The views of a scene show one set of named points, each view turned or mirrored, and shifted as a whole, with a little noise and some points left out.

Scene 1
View 1
J_207: [  2  26 -29  11  -4  -6 -19  -7  30  42 -26   9  24  12  30  -6  -6 -33
  13   1  23 -32]
J_449: [ 25  39   6   7   0   3 -19 -30  43  19 -38 -12  30  -1  30  25  23  -4
 -16   3  18 -48]
J_739: [  6  15   2   3 -28  12 -29 -23   7   3 -29   3  26  -5  -6  15   3 -38
  25 -12  13  -3]
J_290: [-11   5 -28  15  -2  -9 -14  -8  27  20 -43   8  16  27  11 -18 -10 -58
  43  -3  24  16]
J_271: [ 47  25  50  -5  -3  32 -52 -32  -1   1   5 -35  40  35 -29  32   9 -68
  27   0  40 -15]
J_109: [  7  16  35  19  -6  11 -17 -35  19 -31 -58  -9  21   7 -23  18  18 -37
  23  -3  18  20]
J_623: [  0  29   3  23 -15   1  -3 -25  31  -2 -58  14  20 -23   0  15  10  -5
  -5   5   6  -8]
J_879: [  7  35  20  29  11   1 -17 -12  10   2 -38  20  32  14 -13  -2   6 -23
   8  16  29 -15]
J_561: [  8  -3  31  34  -3  30  -1 -31 -25 -72 -39 -10  19  22 -45  18  -6 -65
  27  -8  40   4]
J_788: [-18  -7 -26  28  -7   2  -2 -13 -12 -28 -42  14  14  24  -3 -13 -13 -59
  38 -16  33  -4]
J_53: [ 20  20   3   2 -41  28 -22 -23 -10  -6 -11   2  29 -21 -12  31  -8 -30
   2 -12  15 -36]
J_591: [ -7 -10 -15  15 -15  12  -9 -22  13 -16 -44  -9  12  16  -9   0 -14 -71
  46 -11  24  31]
J_724: [ 12  17   0   4 -22  12 -16 -33  25  -1 -39 -12  22 -11   9  25  11 -27
   6  -9  14 -15]
J_217: [ 14  44  21  37  -6  14  -3 -14  -1  -4 -31  30  30 -24 -30  14  -9  -6
 -20  26  21 -27]
J_767: [ 11  12  -8   6 -34  23  -9 -25   7  -7 -31  -1  19 -22  -4  24  -8 -36
   7  -9  13 -10]
J_951: [  9  23   7  18   4   5 -26  -9   9  16 -23  10  27  25 -17  -4 -10 -52
  29  11  30   1]
J_210: [ -2  15 -31  20 -28  15  -6  -2 -20   8 -13  33  21 -16  -8  -2 -34 -42
   9   0  22 -36]
J_248: [-15  15  12  46   9  -3   1 -15  19 -19 -68  25  15   6 -35 -14  -7 -42
  28  22  23  52]
J_581: [  1  12   7   5 -37  14 -39  -6 -15  10 -19  25  27  -1 -37   0 -17 -62
  49  -6  14  26]
J_382: [  5  14 -30   5 -12   0 -12 -23  35  23 -37 -12  18   9  34   6  -3 -39
  16  -9  19 -23]
J_802: [ -1  -3  -2  26  -8  18   0 -24   3 -30 -43  -3  13  15 -21   3 -14 -65
  30  -5  32  17]
J_317: [ 11  38  14  24  10  -4 -18 -20  33  16 -45   7  31   8   3   6  15 -17
   2  13  21 -15]
J_425: [  8  26  -2  12 -14   2 -23 -11  21  29 -30  11  25   2  -6   0 -11 -41
  21  11  16   5]
J_609: [ 13  34  17  15  -7   5 -24 -25  33  12 -41   1  30  -4  -2  16  14 -20
   5   8  15  -5]
J_694: [ -3  25 -18  17  -1  -9  -5 -22  47  18 -55   5  19  -4  29   5  10 -10
   2   2  15 -18]
J_900: [  1  11   7  19 -17  15 -10 -23   7 -14 -45   4  18  -3 -24   8  -8 -47
  23  -1  18  17]
J_377: [ 26  29  27  24  -7  27 -13 -28  -9 -26 -21  -1  32  -2 -24  30   4 -25
 -12   5  30 -42]
J_221: [  7  43   4  30  19 -13  -5 -21  52  23 -58   5  26   5  20   4  17  -3
 -10  21  19 -17]
View 2
J_248: [ -5 -34 -14  32  43  22 -27   2 -16 -13 -52  18   0  -8  18  -4   9  -5
   8  50   9   0]
J_767: [-17   6 -11  14  17  18  12   8  48   5 -25   9  -9  27  -6  18  21  -9
  10 -10  15  -6]
J_802: [-24  -9 -15  35  31  -8  -1   1  13  10 -50  19  -6 -14  -9   2  21 -26
  25  17  10  -7]
J_217: [  4 -35   0  -5 -15  24  13   0  24   6 -34  19   4  47  20 -12  31  24
   1  17  29 -14]
J_739: [-13   2   0  24  12  11   8   4  32  -6 -11   6   2  12  -7  14  13 -20
  -2 -11   9  -2]
J_210: [ -2 -24  -5  30  24   0  38 -27  33  -4 -50  26  -6  42   8   5   9   1
  11 -36  30   4]
J_377: [-17 -12   0   3 -39  -3  18   5  35  23 -24  18   4  22  -3 -14  47  -1
   8   5  24 -24]
J_951: [  5 -31  13  33  16  -5  10  -7   2   2 -26   4  16  -8   1   6   0 -11
  -2  -7   5 -11]
J_425: [  6 -21   9  25  25  15   8   0  17  -3 -25  -3  13   9   6  17  -3  -2
  -3 -12   5  -8]
J_623: [  6   2 -17  -5   6  30 -10   4  32 -17 -34  -2   4  33   5  13  17   8
  -7  15  15  -4]
J_724: [ -5  16  -9   6   3  12   2  10  45   3 -23 -10   5  13 -12  21  22  -8
   2  -4   8 -11]
J_53: [-22   4  -1  14 -11   9  32   4  50  11  -9  17  -8  38  -5   8  30 -10
   7 -25  22  -9]
J_221: [ 35 -10  -8 -16  -2  17 -19   0  19 -12 -47 -35  35  14   3  15   7  23
 -14  19   7 -15]
J_900: [-11 -11  -7  33  27   5  -4  -1  13  -3 -37  14  -1  -4   1   6  10 -18
   7   7  10  -2]
J_788: [-13  -4 -26  43  33 -24  11 -28  11 -13 -68  21  -5  -9 -10   2   9 -28
   9   0  19   9]
J_581: [-23 -24   8  55  38  13  19  -3   6  -8   0  34 -11   4   7   8  -2 -30
   1 -15   7   6]
J_207: [ 31  -5   6  13  18  -4  15 -20  32 -11 -44 -26  25  15  -7  30 -10   4
 -11 -37   8  -4]
J_271: [-25 -15  33  31 -31 -19  18  24  19  40  18   9  20 -32 -23  -2  26 -31
   8 -14  -7 -36]
J_290: [ 11  -7  -8  38  53  -4  -3 -14   7 -17 -52 -12  14 -16  -5  28 -16 -17
   0 -13   2   3]
J_109: [-22   4 -15  17   1  12 -20  19  10   3 -18   9   2 -12  -5   1  27 -21
   3  37   4 -13]
J_382: [ 15  11  -7  12  26  -2   6  -7  42  -2 -47 -28  18   7 -15  35   0  -5
  -1 -30   5  -6]
J_591: [-23  -1 -17  46  54  -5  -5   1  15   1 -47  10  -7 -21 -11  19   3 -33
  21   6   0   1]
J_879: [ 12 -27   2  12  -9   0   0  -9   4  -4 -33   3  19  10   6  -5  16   4
 -10  13  15 -13]
J_449: [ 24  13   0 -21 -27  11   1   9  48   2 -24 -37  30  22 -12  20  21  11
 -10 -10   9 -22]
View 3
J_609: [ -3  -1 -24  13  -4 -13 -23  11   2 -15   0   6  -3  -1   3   5 -11 -17
   7 -16   9 -23]
J_210: [ 16 -43 -18   5 -44   1 -25  40 -52   3 -40 -34 -11  -4  -4  43  -1 -14
   5 -32  20  23]
J_217: [ 12 -45 -18   5  -1 -14 -33  -6  10 -15 -27  -4  12   6   2  -6   9 -20
  17 -11  20  22]
J_449: [ 28   8 -47  16 -12 -18 -22 -15   7 -40   3  10 -15 -12  11  -3 -39   1
  21 -11  23 -24]
J_739: [-12   5 -19  -4 -18  -3 -19  23 -26 -11  -9 -18  -5 -12  -6  23  -9 -19
   4 -14   5 -18]
J_271: [  6   7 -29  -2  -1  32  -7 -20 -29   8  51 -22   6 -25 -30  11 -28 -80
   0  -3 -15 -17]
J_207: [ 24 -12 -43  34 -30  -3 -21  34 -25 -19  -6   3 -28  -5  18  31 -39  -1
   8 -43  25 -26]
J_694: [  9  -1 -34  30 -21 -31 -14  20  -4 -29 -16  17 -22   5  17  12 -17  15
  16 -22  18 -32]
J_581: [-29 -12  -4  -6 -12  11 -29  51 -40  21 -11 -23   6  -6 -18  43   9 -43
 -11 -30   1  -6]
J_802: [-14 -16  -7  12 -38 -16  17  24 -42  10  -2 -14 -12   9 -16  25  23 -33
   7  -7 -25  -7]
J_317: [  7 -16 -22  25  -7 -15 -22  10   5 -19   5  14  -9   4  13  -3 -18 -12
   9 -24   9 -21]
J_561: [-15 -28  11  -7 -39  -9  30  -5 -39   3  12 -33   1   2 -28   0  29 -54
   7  20 -45  11]
J_377: [ 19 -23 -20  -7 -15  -4 -14 -26  -9 -17   1 -22   5 -11 -12 -10  -6 -34
  17   5   3  18]
J_53: [ 10  -2 -30 -24 -21   0 -26  -3 -27 -16 -22 -36   3 -20 -13  22 -10 -19
  14  -1  22  10]
J_951: [  1 -26 -18  27 -15   6 -14  30 -27  10  11  -1  -9   1  -3  23 -10 -37
  -4 -33  -5 -15]
J_788: [ -5 -31   1  19 -58 -13  16  40 -58  -2  -9 -24 -23   6  -2  26   5 -14
   1 -20 -17 -10]
J_900: [-16 -15  -6  10 -26 -14  -4  33 -31   2  -5  -7  -8   8  -7  22  10 -24
   1 -17 -11 -15]
J_879: [  6 -40  -9  23 -11  -8 -16  11  -3 -10   4   2  -6   2   7  -6  -9 -24
   4 -24   4  -8]
J_425: [ -2 -13 -26  20  -6  -4 -26  36 -18   3  -7   4  -9   3  -1  30  -5 -21
   3 -31  11 -17]
J_591: [-25   3 -12  17 -37 -14  16  43 -50  12  -2  -8 -17   8 -13  41  20 -28
   1 -13 -26 -25]
J_767: [  0   8 -32  -9 -23 -15 -18  11 -27 -11 -25 -20  -3  -9 -15  27   6 -12
  16   0  12  -5]
J_724: [  1  15 -33   1 -21 -18 -13   5 -15 -22  -8  -6 -10 -11  -3  15 -10 -10
  16  -4   9 -22]
View 4
J_900: [ -5  13  14  18  34   7   8  -4  28 -17  -7  12   4  10   9  -3 -33   4
  -6  20 -11  15]
J_271: [  4 -16  -9 -40  53  14  25 -11  70  12  41  -6   2  -5 -31  11  13  -6
  17   7   4  -4]
J_207: [ 48  17  36   0  24  21 -25 -22  16   3 -44  28  18 -15  -9  26 -17  -9
   8  19 -12  14]
J_951: [ 12  21  12   5  29  11   4  -5  35   6  -2  21   7   1  -7   9 -11   7
   4  14 -30  19]
J_377: [ 14 -21 -12 -18  37 -10   9 -20  26 -22   2 -42  -7 -34  -1  13 -18   9
  -4  -6 -17   0]
J_561: [-18   0 -10   5  50 -17  43  -2  52 -35  38 -24  -3  11   1 -21 -61  14
 -15 -12  -4   6]
J_788: [ 23  34  22  33  35   2   9 -11  37 -21  -6  10  10  16  -1 -10 -70   4
  -8   5  -3  27]
J_694: [ 23   6  38   2  27   5 -30  -4  -6 -22 -55  21  12 -18  13  20 -21 -11
  -8  29  -2  -8]
J_221: [ 15   2  29  -8  24 -13 -28  14  -8 -17 -47  30  12 -38   3  34 -11  -8
 -10  26 -26 -24]
J_879: [ 11  11   7   9  27 -14  -5   4  20  -8  -9   3   2 -28  -4  19 -17   2
  -2  13 -37   1]
J_53: [ 22 -16  -3  -6  35  24  -2 -42  22 -16 -14 -43 -10 -16  14   7 -11   4
   7   6   3  25]
J_591: [ -5  17  24  14  39  20  16  -3  38 -17  -2  31  11  38  12 -16 -44   6
  -9  18   8  24]
J_317: [ 12   4  17  -3  26  -6 -18   5  10  -9 -25  14   6 -29   1  27  -5  -7
   0  23 -20 -11]
J_449: [ 33 -19  20 -31  35   2 -29 -10   2 -18 -42  -1   9 -44  -4  35  -2 -17
   1  19   3 -23]
J_425: [  8  11  19   7  24  19  -7 -11  20   0 -20  25   3  -1   9  13  -4   4
   4  25 -21  21]
J_739: [  1   4   8   9  39  17   3 -12  29 -13  -4  -2   0   8  10   1 -19  -6
   1  22   5  14]
J_382: [ 44  -1  36 -19  40  33 -23 -28  19  -7 -41  18  15  -3  -4  18 -21 -12
   5  17  18   9]
J_290: [ 18  36  40  21  28  18  -5  -2  26  -3 -24  52  19  20   2   4 -35  -5
  -2  29  -8  18]
J_724: [ 11 -16  16  -9  39  17 -11 -18  16 -23 -28  -6   3  -9  13  13 -15 -11
  -3  21  14   0]
J_802: [ -5  11  14   7  38   3  21  -6  36 -23   6  12   8  22   8 -17 -52  12
 -15   7  -4  17]
J_609: [  2  -4  10  -3  31   5 -11   1  12 -14 -21   7   2 -18   9  19   2  -9
   2  28 -10  -5]
J_217: [  2 -10  -6   1  17 -15  -5 -12  -1 -19 -25 -28 -11 -43  20  16  -7  18
  -6   1 -48  10]
J_248: [-35  22  15  35  22 -18  15  25  13 -23  -6  36   0  12  26  -8 -36  15
 -21  26 -39   8]
J_623: [  3  -9  13   8  27  -1 -21  -4  -8 -29 -43  -7  -3 -22  29  16 -16  -5
 -11  25 -10  -3]
J_210: [ 37  17  13  21  19  23  -3 -46  17  -9 -31 -20  -3  -5  11   2 -35  19
   2  -3 -31  50]
J_109: [-26  -8   2   5  43  -7   9  15  26 -28   8   0   0   1  14   3 -22  -9
  -9  25   4 -13]

In a view up to two points have been moved. Name them for each view, in the order of its rows, or write none.
view 1 -> J_900
view 2 -> none
view 3 -> J_210
view 4 -> J_739, J_382

Scene 2
View 1
J_473: [ -2 -18  24   0 -25  -2 -10   3  19   1 -19  14   2 -29  -6  20   9  27
  24 -18   8  -8]
J_20: [ 13 -23   5   6 -21   6 -30  -3  12 -19  -6  -2 -17 -15   7  -2  15  14
   0 -13   5  10]
J_434: [-10 -24  16  16 -15  24 -13   2  33   9  -7   4 -14 -11   0   1  23   3
 -10  -5  19  13]
J_691: [ -2   0  27  -5 -33  -1  -8   3  14   9  -2   4 -11 -20  -4   7  -6  14
   5 -33  20   9]
J_436: [  5 -34   4  30 -12  15 -13   5  20 -13 -11  -1 -24 -21   0 -19  20  11
   6  -3  -4   9]
J_692: [  0 -31  12  18 -15  10 -10   5  20 -11 -10   8 -15 -23  -5 -12  20  21
  12   0   4   2]
J_926: [  2 -26  13  13 -16  11 -15   6  16  -9   0   5 -22  -9   3  -8  12   9
  -1  -8  14  14]
J_790: [ -3 -28  34  -8 -23 -27  -5  15   8 -13 -23  31  10 -25  -9  54  -4  38
  47 -15  14 -27]
J_567: [-13 -39  22  22 -13   1   2  17  24  -8 -13  23 -12 -18 -11  17  13  18
  22   3  12 -13]
J_707: [  3 -47  11  33   5  30   0  17  12  -6  -3   7 -26 -10   8 -44  22   6
   8   9   8  32]
J_881: [ -5  -6  28  -4 -27  10  -7   3  21  30 -26   2   3 -22   4  44  -5   2
   7 -45  19  11]
J_603: [ -8 -13  23   2 -27   3 -12   1  27   9 -14   8  -3 -22  -6  26   9  14
   6 -22  16  -5]
J_549: [ -9 -17  37   7 -21  -3  14  21  14  26 -32  14   3 -31  -4  43 -17  12
  37 -42  12  -1]
J_690: [ -4 -29  18  15 -12  21  -6   8  21   7  -9   7 -13 -14   3  -9  19   8
   4  -6  14  17]
J_358: [ -4 -19  18  17 -17  18  -4  10  16   0  19   2 -34  -1   0 -36   5  -3
 -16  -7  25  30]
J_183: [ -3 -17  23   6 -27  -8  -6  10  15  -6  -6  11 -12 -23  -8  10  -1  22
  18 -19  11  -6]
J_212: [  1 -17  21   7 -22   4  -7   8  13   4  -8   5 -14 -16   2  11  -3   7
   8 -26  14  11]
J_15: [ -2 -23  22  -5 -20   3 -18   1  17 -10  -1  17  -5 -10   0   7  16  22
   7  -3  24   3]
J_146: [ -6 -33  22  18 -14   5   1  14  18  -9  -5  16 -15 -19  -8  -9  12  20
  19   1  10   0]
J_497: [ -3 -17  16  10 -21  14 -14   3  22   2   2   1 -21 -10   2  -7  10   3
 -11 -14  19  17]
J_351: [  5 -22  17  19 -19   1  -2  13   7  -9   0   4 -27 -21  -3 -22  -4  14
  15 -16   5  13]
View 2
J_183: [ -6  19 -12   4  -4  17   2  -8   1  -2  12  16   0 -17 -13   8  19  -2
  30   0   2 -19]
J_549: [ 30  36 -32  11  -9  35  -7 -11   7  -4   7  25 -23 -28  -9  -8 -19  -5
  44  -3   5 -35]
J_881: [ 29  26 -30  24  -7  28  -5   1   5   0   5  26  -7   3 -21 -13 -24 -12
  33  11   6  -8]
J_692: [-20  30  -8 -11 -14   5   1 -21  24  -8  14  12  12  -7 -13   8  31   2
  24   1  11   1]
J_146: [-20  23 -14  -9 -12   9  -5 -23  21  -3   6  14  -2 -16 -12  10  24   6
  25  -9   5  -4]
J_926: [-17  15 -12  -8 -12   4   0 -18  15   0  16   9  11   3 -22  -4  21   2
  18  -2   3  14]
J_567: [-11  23 -20  -9 -21  25   4 -25  26   1  10  10  -4 -11   5  12  23   3
  26 -10  15 -24]
J_358: [-35   6 -17 -14  -5 -10 -13 -19   5   5   8   5  10  -1 -40  -1  11   7
  14 -20   0  41]
J_351: [-18  25  -9 -15  -3  -1  -5 -17   3  -7  21  10   7 -25 -27  -1  24   5
  29  -9  -4   5]
J_212: [  2  18 -19   1  -6  13  -3 -11   4   0  15  13   0  -6 -23  -8   4  -2
  28  -1   0  -1]
J_434: [-16  20 -23  -1 -18   9  -5 -16  24   2   3  13  12  16 -20   3   6  -3
  17  -4  19  21]
J_20: [ -9  17  -2  -2  -6   3   8 -12  10  -3  25  12  20   9 -21  -8  31  -3
  18  14  -3   6]
J_15: [-12   8 -12   9  -6  13   1 -14  20   3   2  20   1   5 -12   7  28  -1
  16   6  -3  -7]
J_707: [-33  33 -14 -35 -18 -12 -12 -43  41  -6  16   7   9  -9 -28  -7  29  17
  16 -17   2  34]
J_436: [-20  36  -7 -21 -18   0   2 -23  23  -9  25   7  22  -3 -18  -2  28   3
  23  -1  14  14]
J_690: [-13  25 -20  -9 -14   6  -7 -22  23  -3   9  13   5  -1 -23  -3  11   3
  22  -7   8  15]
J_497: [-15  12 -17  -2 -10   6  -3 -10   3   3  13   9  11   6 -27  -3   8  -3
  20  -6   8  18]
View 3
J_690: [  4   2  -4  -8 -18 -13  30  17  18 -13  -5 -12  25  10   8 -24  -1 -10
   4   6 -20   3]
J_436: [ -2  10   2  12 -13  -3  36  12  33  -8  -4 -26  26  -4  13 -31  -9 -17
  18  -5 -25   6]
J_881: [  4  -8 -11 -25 -49 -35  48  43 -16 -33 -22 -10   3  -2  -6 -28  -5 -41
 -18  23 -24   2]
J_692: [  6   4   1   7 -11  -9  32  17  19  -1  -8 -25  18  -4   5 -35  -8  -8
   4  -8 -24   7]
J_603: [  3 -10   2  -7 -36 -23  40  30  -6 -17 -15 -17   6  -7  -8 -29  -8 -20
 -11   7 -23  10]
J_567: [  2  10   1   8 -25  -7  31  30  -6   6 -14 -27  16 -17 -10 -28   0   2
  -6  -9 -11  -6]
J_926: [  3   2  -6  -2 -19   5  38  15  17  -6   3 -12  18   6  11 -27  -9 -20
   5   0 -26  11]
J_146: [  9   8  -4   4 -13  -6  30  19   6   5 -12 -21  21  -4   4 -35   0  -3
   0 -11 -18   1]
J_351: [ 15  12 -17   0 -10   3  40  16  12  -4 -15 -13  19  -1  24 -46  -3 -27
   7 -10 -27   5]
J_358: [ 13  -1 -12 -12 -12  18  33   1  15 -15   6   8  34  23  31 -25   5 -20
  14  -1 -22  20]
J_20: [ -2  -3  -4   4 -19   2  46  19  25  -6   4 -21   2   3   6 -35 -22 -29
   1   1 -38  15]
J_15: [  7  -9  -4  -7 -19  -5  34  23   3   4  -1 -14   2   6  -6 -30 -10  -8
 -14  -3 -27  11]
J_497: [  4  -5  -4  -6 -27   4  41  15   8 -17  -1  -5  20   7  13 -25  -4 -27
   4   3 -24  17]
J_434: [  0  -8   7  -6 -27 -10  33  16  14 -20   0  -9  27   7   2 -15  -3 -11
   5  10 -18  14]
J_707: [  4  22  -9  -3   3   2  23   8  45  -2   3 -16  42  19  26 -25   5  -2
  23  -1 -17  -7]
J_691: [ 16 -10 -15 -17 -28 -13  46  24 -11 -19 -17  -4   4   2  10 -42  -5 -36
 -13   1 -31  17]
J_183: [ 12   0 -11   0 -24  -8  42  28 -10  -1 -19 -18   4 -11   2 -43  -7 -22
 -12 -10 -26   7]
J_473: [  8  -3  -5  -2 -25 -27  40  34  -5  -3 -22 -26  -2 -12 -10 -42 -11 -16
 -16  -4 -27   4]
J_212: [  3   4 -13  -9 -31  -5  42  30   1 -10  -8 -13   9  -1   5 -30  -7 -28
  -6   5 -23   3]
J_790: [  8   7 -15  -1 -32 -20  42  54 -30  21 -28 -36 -22 -27 -29 -46 -13 -11
 -38 -13 -23 -14]
J_549: [ 11  13 -21 -19 -43 -37  45  50 -30 -17 -41 -20   6 -19  -6 -40   6 -32
 -20   8 -14 -19]
View 4
J_212: [ 10  10   3  25  24  21  14  -1  12   7 -19   4 -12   7  14  15 -15   1
  -7  21 -29  16]
J_146: [  8   8 -20  24  33  16   8  21  19  -5 -16 -14   1  13  13  22 -13 -10
   4  15 -11   3]
J_497: [ 17   7   6  21  17  23  10  13   7  15 -17  -7  -8   8   7   9   1   3
  -8   8 -33   2]
J_351: [ -5   7  -2  29  41  11   3  15  20  13 -25 -12   3  14  18  10 -10   0
   2   4 -25  14]
J_473: [ 12   9  -1  22  26  24  20 -14  24 -11 -17   1 -10   2  23  21 -20 -22
   6  32  -5   9]
J_15: [ 15   4  -4  17   6  23  16   8  16  -3 -17 -15 -12  12  22  15 -14   0
   8  27  -7  -1]
J_434: [ 32   4  -8  22  12  31   5  15   8   5 -14  -3  -6   4   7  19   5  -2
 -16  10 -25 -10]
J_926: [ 18   2  -4  28  17  14   7  21  11  11 -22  -8  -6  12  16  12  -3   5
  -1   7 -23   1]
J_690: [ 21   5 -18  25  20  26  -2  14  14   4 -19  -3  -2   7  16  19  -2   4
 -14  11 -22  -2]
J_692: [ 16   1 -13  29  29  15   6  18  22   1 -23 -11   3  11  20  19  -4 -12
   4   7  -9  -4]
J_603: [ 21  10   7  17  17  30  23 -13  15  -4 -12   2 -15   0  11  18 -12 -19
  -4  29 -16   5]
J_881: [ 22  16  11  20  17  38  19 -35  10  -1 -12  27 -22  -9  12  19 -18  -9
 -22  41 -32  20]
J_20: [ 20  -7  10  35  11   9  11  10  19  15 -30  -3 -10   8  29   8  -1  -1
  11   6 -14   0]
J_707: [ 14   0 -38  36  30  11 -22  45  15  12 -26 -10  13  18  20  20   2  21
 -12 -10 -24  -5]
J_183: [  2  11   5  22  31  18  21  -1  19  -3 -17  -8 -10   8  15  15 -18 -16
   8  26 -14  15]
J_790: [  4  14  -9  23  27  11  44 -18  24 -30 -14   3 -24  12  24  31 -48 -30
  26  57   9  27]
J_436: [ 22  -3 -12  40  32   8   0  25  20  11 -27  -3   4  10  18  18   4 -10
   0  -6 -17  -6]
J_691: [  0  13  17  12  21  31  15 -15  15   8 -16  -5 -11   1  16   6 -12  -2
  -6  26 -28  17]
J_358: [  6   8  -3  16  16  24  -6  33   3  24 -17 -23   2  15   5   3   6  25
 -14  -3 -41  -1]
View 5
J_358: [-29   1 -10   2  -4   8 -17 -11  -1  10  16  17  15 -12   7  10 -17  29
   5  24  -8 -18]
J_549: [ 16  -7  31 -23  18  -1   8 -49 -10   3 -27   8   2  20 -14 -28  36 -12
   8 -25  -9  -4]
J_603: [-10  -1  19 -13   0   0  -4 -32  -6   2   0   1   3   3  -6 -18   9   5
  28 -22  -3  19]
J_692: [-21  -3  11   0   1 -17   1 -12   6   6  22  15 -10   5   0   5  -1  -3
  19  -5  10  -1]
J_567: [-13  -9  23   0   9 -21   7 -30   4  -8   2   3 -23   7 -16  -9   5 -11
  25   3  10   1]
J_146: [-19  -9   8  -3   6 -18   2 -19   3   3  13  10 -13   4  -9   3   1  -9
  14   7   9  -6]
J_473: [ -7  -7  20 -17   3 -12   4 -26  -7   6   7   2  -1  12 -11 -16  17 -14
  24 -25   5  13]
J_497: [-23   4   9   1  -3   5  -8 -18   1   8   8   9  12  -7   6  -5  -4  19
  18   0  -6  -2]
J_691: [-11  -2   7 -20  -2   8  -4 -25 -13  18   1  -1  23  -2  -2 -16  17   6
  12 -13  -9   6]
J_15: [-17 -10  11 -11  -5  -8  -8 -15  -8   0  21   0   5   2 -14 -15  -5  -4
  30  -3   2  10]
J_707: [-22  -5   0  12   5 -14 -12  -1  12   0  32  42 -11   8   5  17 -19  12
   4  18   4 -37]
J_690: [-11  -4   7  -3   1  -5 -13 -19   1   0  15  25  -4   6  -1   0  -9  12
  16  -4   0  -9]
J_881: [  9   1  27 -20   5  14 -10 -41 -13   2 -16  10  19  12  -3 -33  16  13
  21 -37 -17  10]
J_212: [-12  -1  18  -7   4   2  -2 -23  -3   8   2   7  15   4  -1 -17  10   6
  15  -8  -8  -7]
J_434: [-17   0   6   1  -4  -1 -16 -25   2  -4  10  17  -8  -2   1   3 -18  25
  26  -6   2   9]
J_20: [-28   4  20   4  -5  -7  -2   0   6  11  31   8  15   0   7 -13  -2   2
  28 -14   1   0]
J_926: [-25   1  11   4  -1  -4  -6 -11   3   5  20  10   7  -3   2  -5  -8   9
  20   2  -2  -8]
J_436: [-27   6  15  13   2 -16   1  -7  16   9  24  23  -9   3  10   8  -5   6
  16  -6  10 -12]
J_790: [  0 -19  38 -24  11 -24  17 -32 -13  -3   0 -20  -4  17 -32 -40  32 -44
  32 -15   6  14]
J_183: [-17  -4  15 -13   4  -9   7 -24  -4  12   5  -5   6   3  -8 -13  18 -11
  17  -6   2   5]
J_351: [-24  -1   6  -2   4  -9   7 -11   3  19  15  11   9  -1   4   3  13  -3
   2   5   1 -18]

In a view up to two points have been moved. Name them for each view, in the order of its rows, or write none.
view 1 -> J_497
view 2 -> J_146, J_690
view 3 -> J_603, J_212
view 4 -> none
view 5 -> J_434
